A landscape with many valleys, sampled at points; each row gives a point and its height.
A ball rolls from a point to the lowest of its 2 nearest points, and stops where none of them is lower. Distance is the straight distance between rows; heights are no part of it.
tofad (h 342): [109 129 119 106 117 155  91 118 131 164 135  98 139 110  60 103 125 136
 107 155 154 121 162 155  94 143  98 136]
Poto (h 463): [150 111  74  76 117 110 124 165 135 133 182 164  88 124  89 118 154 160
  88  89 142  95 107 100 172 127 133 154]
sofi (h 794): [122 165  83 128 134  81 122 119 153 123 179 144 109 135 151 122 158 173
  98  76 177 178 109 110 188 108 149 159]
mep (h 217): [110 146 167 150 130  95 129 111 102  70 109 133 149 139 113 103 108 113
 164 163 152 185 171 158  95 172 166 123]
Matuv (h 485): [142  71 114  55 104 146 122 167 116 152 130 141 140 141  64  95 116  83
 114 149 141 110 160 176  71 152 143 133]
Fuzar (h 396): [110 112 147 116 118 161  99 138 113 148 105  94 182 121  81  99  93 121
 158 142 141 114 179 179  38 139 111 107]
Kele (h 895): [158 151  96 176 124  93 153 120 143  46 158 160  92 112 171 120 139 157
 130 114 112 107  82  59 201 106 156 139]
kepe (h 280): [125 140 141 122 145 113 142 114 135 156  82 146  83 118 159 183 154 116
 104 117 114 178  96 162 165 112 153 127]
Fop (h 447): [148  68 108  62 113 159 150 147 111 120 115 148 128 128  83 102 130 100
 121 169 137  80 147 159  62 174 148 118]
siga (h 409): [119 174 182 204 175 123 139  57 154  77 108  92  93 119 170 169 143 132
 135 154 100 127  83 111 149 125 117 143]
supad (h 501): [115 159 146 163 159 145 129  80 149  72 108 105 123 103 116 125 133 148
 135 157 113  93 109 101 114 126 126 121]
tuke (h 358): [116 175 160 195 176 127 131  71 175 107 126  87  98 113 152 164 129 158
 108 125 115 126  73 100 176 103  95 143]
papo (h 519): [136 110 126  75 122 155 128 122 115 201 103 120 121 116 100 142 141  95
  83 158 125 128 128 163 108 139 112 142]
derar (h 189): [ 98 152 169 135 123 129  76 137 124 236 129  80 158 144 117 164 123 109
 114 126 134 174 154 155 132 108  78 155]
sede (h 282): [123 159 138 194 166 122 151 100 159 109 135 122  99 118 190 184 141 141
 121 102  97 128  70 104 193  95 111 119]
bup (h 259): [104 158 167 142 150  97 123 114 142 150 131 115 129 151 161 174 148 128
 126 106 145 206 128 159 164 115 127 149]
Pev (h 536): [105 120 160 118 119 137 119 148 117 244  79 127 124 132 152 188 110 100
 121 105 109 162 108 171 132  91  94 125]
Los (h 158): [141 158 125 177 155 119 154  58 137  33 104 121  79  98 148 122 131 134
 135 185  87 105  98 114 140 143 162 135]
Buka (h 594): [144 119 130 114 111 102 164 161 111  88 127 174 125 146 174 121 111 112
 141 101 111 153 140 123 143 136 175 113]
zime (h 338): [122 148  91 163 137 120 127 139 158  68 196 119 138 125 132  89 140 195
 141  87 160  94 110  48 157  98 120 130]
Fako (h 231): [ 98 134 130 152 124 148 107 155 145 144 165 111 191 145 141 107 111 162
 162  77 146 122 156  98 131 111  89  99]
Kem (h 525): [148 123 117  99 150 160 147  83 122 107  90 111  90 113  99 117 153 122
  93 193 120  99 111 149  93 158 139 152]
ler (h 413): [139  84 109  76 121 174 131 103 106 154 110 112 138 117  74 104 135 111
 120 193 131  75 147 159  38 159 125 124]
bepo (h 254): [106 153 102 196 155 141 110 124 162  71 170 111 173 118 113  90 137 195
 178 105 168 106 122  61 135 108  99  98]
lidu (h 579): [140  92 158 101 131 153 148 131 118 195  56 127 101 133 168 179 138  78
 110 144  90 136  99 186 120 101 138 113]
nuge (h 359): [164  62 106  62 109 125 161 185 116 107 142 181 112 142  96 120 127 115
 118 120 117  78 125 128 101 150 157 123]
Pab (h 818): [148 143  78 188 100  72 135 120 117  39 181 183 109 134 186  92 122 150
 177 122 122 130 123  44 176 132 171 129]
Kez (h 223): [141 117 117 110 122 125 150 129 110  60 127 150 125 123 105  94 120 130
 136 155 117 108 141 121 111 157 167 120]
fovu (h 868): [149 142  99 167 117  97 147 145 128  36 158 171 110 127 160  98 133 157
 158 106 105  90 109  52 178 108 156 116]
funif (h 300): [ 96 158 149 121 136 116  97 131 137 210 130 116 135 135 130 164 145 124
 101 101 147 193 141 160 158 110 102 152]
Dis (h 414): [125 123 125 108 123 143 130 153 131 122 138 129 146 127 115 116 126 133
 117 113 123 117 148 114 124 124 117 122]
muz (h 139): [100 141 115 213 155 118 102 107 157  69 162 110 179 123 118 104 122 185
 220 102 155 132 135  75 112 125 111  70]
pemez (h 466): [107 124 189 145 133 136 121 137 116 186  90  94 150 149 160 172 114  99
 139 103 110 156 128 154 121 106  93 126]
Vidu (h 293): [102 140 107 113 115 149  82 150 127 171 165  96 171 117  61  75 116 129
 121 123 169 132 181 156 106 140 107 135]
riken (h 138): [ 89 148 114 162 123 144  82 146 150 140 170  94 188 125  96  87 116 170
 162  92 162 113 163 102 110 114  88 108]
Sizug (h 668): [131 128  96  85 108  89 128 190 129 158 175 154 142 160 159 116 134 141
 127  53 168 159 139 146 161 105 146 134]
duku (h 465): [115 138 120 123 137 154 122  98 147 107 127 124 125 110 105 118 145 154
 106 138 121  96 120 105 133 117 109 132]
Dera (h 533): [140  79 161  91 100 126 152 161 119 200  58 129 119 148 151 164 106  77
 118 126 121 156 117 198  98 113 133 129]
pup (h 393): [118 122 167 174 135 135 130 113 115  80 109 119 155 139 146 133 106 122
 180 125 111 128 145 116 104 124 126 102]
Divap (h 474): [170  82 104  59 130 142 165 133 111 120 126 157  77 115 113 147 161 115
  87 158 101  59  97 140 123 154 143 137]
guz (h 292): [155  96 101  82 118 128 149 155 107  69 145 175 109 130  98 112 135 122
 128 144 117  80 131 109 109 161 170 127]
lofas (h 470): [118 116 116  95 122 156 115 138 136 188 125 125 143 132 118 132 129 122
 102 121 128 115 133 127 132 119  87 134]
dazek (h 382): [118 121 101  95 133 174 111  85 116 132 126 113 134  99  54  93 131 134
 112 182 141  97 145 149  61 159 120 139]
sulun (h 366): [170 116  99 119 104  91 166 114  96  52 103 194  69 125 145 126 124  92
 124 177 100 106 113 108 148 175 200 129]
sur (h 532): [143  87 108  59  87 131 126 189 125 182 141 149 141 149  87 106 123  99
  94 118 164 137 150 179 110 148 128 142]
fas (h 321): [115 145 177 122 147 161 114  88 110 170  89  75 128 131 115 158 138 114
 106 176 118 132 137 159  91 121 101 145]
pizin (h 174): [135 162 134 216 148 113 158  92 150  55 139 124 112 123 195 150 136 147
 134 121  88 114  91  75 184 112 128 113]
rek (h 502): [166  96 107  81 138 145 177 100 108  99  94 135  86 113 122 133 156  98
  98 192 107  76 110 150  98 160 161 133]
Rekom (h 334): [127 126 141 107 126 106 122 132 117 108 115 138 150 141  85  88 124 114
 125 144 155 175 169 180  99 160 161 130]
tozam (h 83): [113 168 146 146 148  86 142 117 144 135 112 144  99 127 194 174 149 126
 129 100 137 214 102 143 185 109 148 138]
zaf (h 587): [121 107 150 101 115 153 114 121 122 251  74 108 130 128 145 178 117  84
 102 142 107 138 114 156 112 109  88 132]
gizar (h 878): [140 155 100 161 143 112 156 121 162  80 153 152  84 109 171 139 150 164
 105  93 113 112  64  80 203  90 142 150]
torek (h 591): [143  97 100  64  90  99 134 212 121 167 167 155 137 157 120 110 119 111
 113  83 166 170 154 176 130 125 155 136]
rusu (h 456): [117 170 187 220 161  99 136  60 124  64 110  93 111 129 180 174 133 116
 171 165  96 142 104 117 142 150 139 126]
sok (h 92): [129 143 139 154 130 106 129 113 120  62 120 145 137 130 109 103 117 137
 164 147 144 154 153 125 104 162 174 113]
Nerik (h 222): [ 86 148  97 134 114 154  68 156 142 163 166  91 184 109  60  67 109 150
 142 109 160 105 175 106 102 133  77 118]
pogod (h 94): [156 148 108 181 139 114 157  95 119  22 109 160  76 109 160 114 118 114
 129 179  78  83 105  80 145 157 179 114]
nubad (h 233): [163 117 104 153 124  95 146 114 100  23 123 186  89 110 129  95 114 125
 150 160  95  84 122  83 136 165 183 107]
nop (h 439): [147  91  80  49 123 109 141 168 130 106 180 177  98 131  68 111 147 143
  84 127 151 103 121 125 132 163 156 154]
Moto (h 55): [ 76 170 170 166 139 124  73 141 136 193 161  68 180 152 117 140 113 131
 142 117 165 169 161 140 121 124  77 136]
Guveb (h 667): [142 128 113 140 105  81 142 149 113  76 154 163 144 148 177 101 120 137
 159 103 135 162 149 105 157 135 173 122]
sis (h 429): [163  70  96  64 124 145 145 168 107 133 133 166 100 126 109 143 135 116
  97 123  92  46 101 110 122 130 116 118]
kuv (h 554): [140 127 110  83 140 143 144  98 137 165 108 126  76 111 103 145 157 122
  75 175 122 110 104 148 130 143 122 154]
nimu (h 454): [165  98 118 101 127 106 170 138 110  77 109 173  87 120 151 135 138  92
 113 138  87 110 104 125 156 145 176 124]
punin (h 464): [137 114 181 161 115 127 152 137 104  88  84 138 148 143 182 137  95  90
 180 131  90 154 143 143 108 131 155 106]
zabez (h 405): [140 138  85 119 123 120 126 152 147 103 188 141 106 120 105  98 146 186
 100  92 154 103 117  75 172 107 125 143]
fes (h 64): [145 149 131 179 156 127 151  81 146  67 116 134  88 104 162 143 137 129
 112 140  84  87  86  98 169 114 142 128]
sava (h 844): [138 152  91 139 147 101 140 123 160 124 158 157  94 119 174 147 147 170
 116  79 139 152  93  99 217  92 142 145]
Pili (h 274): [107 145 181 132 124 153  78  94 106 215 100  70 147 129 103 158 128  97
 130 161 132 149 151 158  96 130  90 159]
satu (h 561): [150 118  87  71  84 171 108 109 116 244 130 101 140 104  62 115 119  90
  92 182 116 117 134 136 109 150  75 154]
nup (h 526): [130 123 104  90  94 167 101 129 128 252 124 113 151 117  84 128 109 104
  94 148 124 117 129 127 127 124  61 136]
Vin (h 744): [140 143  99 160 111  72 142 128 108  68 191 167 140 150 203  96 118 145
 188  99 146 160 132  69 183 121 163 123]
Peno (h 514): [148 108 133  95 135 119 159 142 108 115 108 158 103 139 148 135 136  96
 115 134 104 138 126 140 139 133 161 122]
fusot (h 374): [121 134 164 121 150 132 131 100 129 167  83 108 106 130 144 167 159 107
 107 145 120 154 114 166 126 124 119 153]
bupo (h 241): [ 95 149 164 175 150 146 109 100 147 132 135  86 151 127 136 140 133 155
 144 129 135 115 114 100 138 116  87 115]
Koz (h 322): [121 114 133 130 102 140 128 184 127 134 159 132 168 148 156 111 112 155
 161  61 131 116 148  99 135  98 117 102]
Remom (h 401): [148  94 140 109  91 147 139 202 126 146 127 138 152 164 163 122  92 129
 150  72 123 128 147 136 109  96 122  98]
nopen (h 735): [115 155  80 103 123  91 110 160 137 171 185 134 131 146 152 124 151 163
 111  65 179 174 129 125 187  91 122 155]
Rorez (h 313): [110 139 175 177 149 131 128 114 137 113 129 119 149 145 163 154 133 136
 150 112 123 146 119 107 145 119 100 109]
zaz (h 403): [123 127 137  86 133 123 122 112 131 133 124 118 127 125  81 111 146 112
  86 161 164 168 146 180 112 159 143 164]
zav (h 624): [135 112 115 102 126 165 132  95 109 251  65 116  93 103 139 186 134  94
  92 165 101 118  87 160 123 111  97 131]
gope (h 407): [119 118 188 136 110 130 104 166 124 177 111  94 165 153 145 151 102 103
 139 102 137 181 159 175 100 109 111 138]
Mored (h 473): [150  84 156 111  81 132 153 187 129 173  89 131 145 149 161 145  87 105
 127  93 124 155 152 182  98 111 131 116]
Viku (h 281): [ 97 141 116 179 160 136  86 107 146  87 135 116 180 108  86  95 108 171
 193 106 149 119 156 103  82 141 119  76]
fibag (h 167): [ 83 170 171 176 145 136  89 105 142 143 142  73 162 131 104 138 122 156
 147 118 149 149 147 122 115 116  85 126]
gane (h 343): [111 116 185 131 115 159 104 141 117 181  92  81 174 140 122 127  95 104
 148 140 123 137 163 163  57 120  97 126]
Pim (h 376): [106 129 118 144 146 144  92 126 118 104 109 108 179 110  68  96 101 148
 183 136 150 119 170 146  54 139 121  81]

For each start below, name the point where the ball stops.
zaf: gane
ler: riken
fovu: pogod
sava: riken
siga: fes
pup: Moto
Poto: muz
Dera: riken
Kem: sok
Peno: pogod

Call two points neighbours if one is among the 2 nearest of the other. Go from one point of each pair to the other, from neighbour to neighbour, staying as low as possible. Name the highest point that can't be avoided.
riken, sok: zaz
gane, muz: Fuzar
sok, Dis: kuv
Moto, tozam: funif
pogod, fes: Los
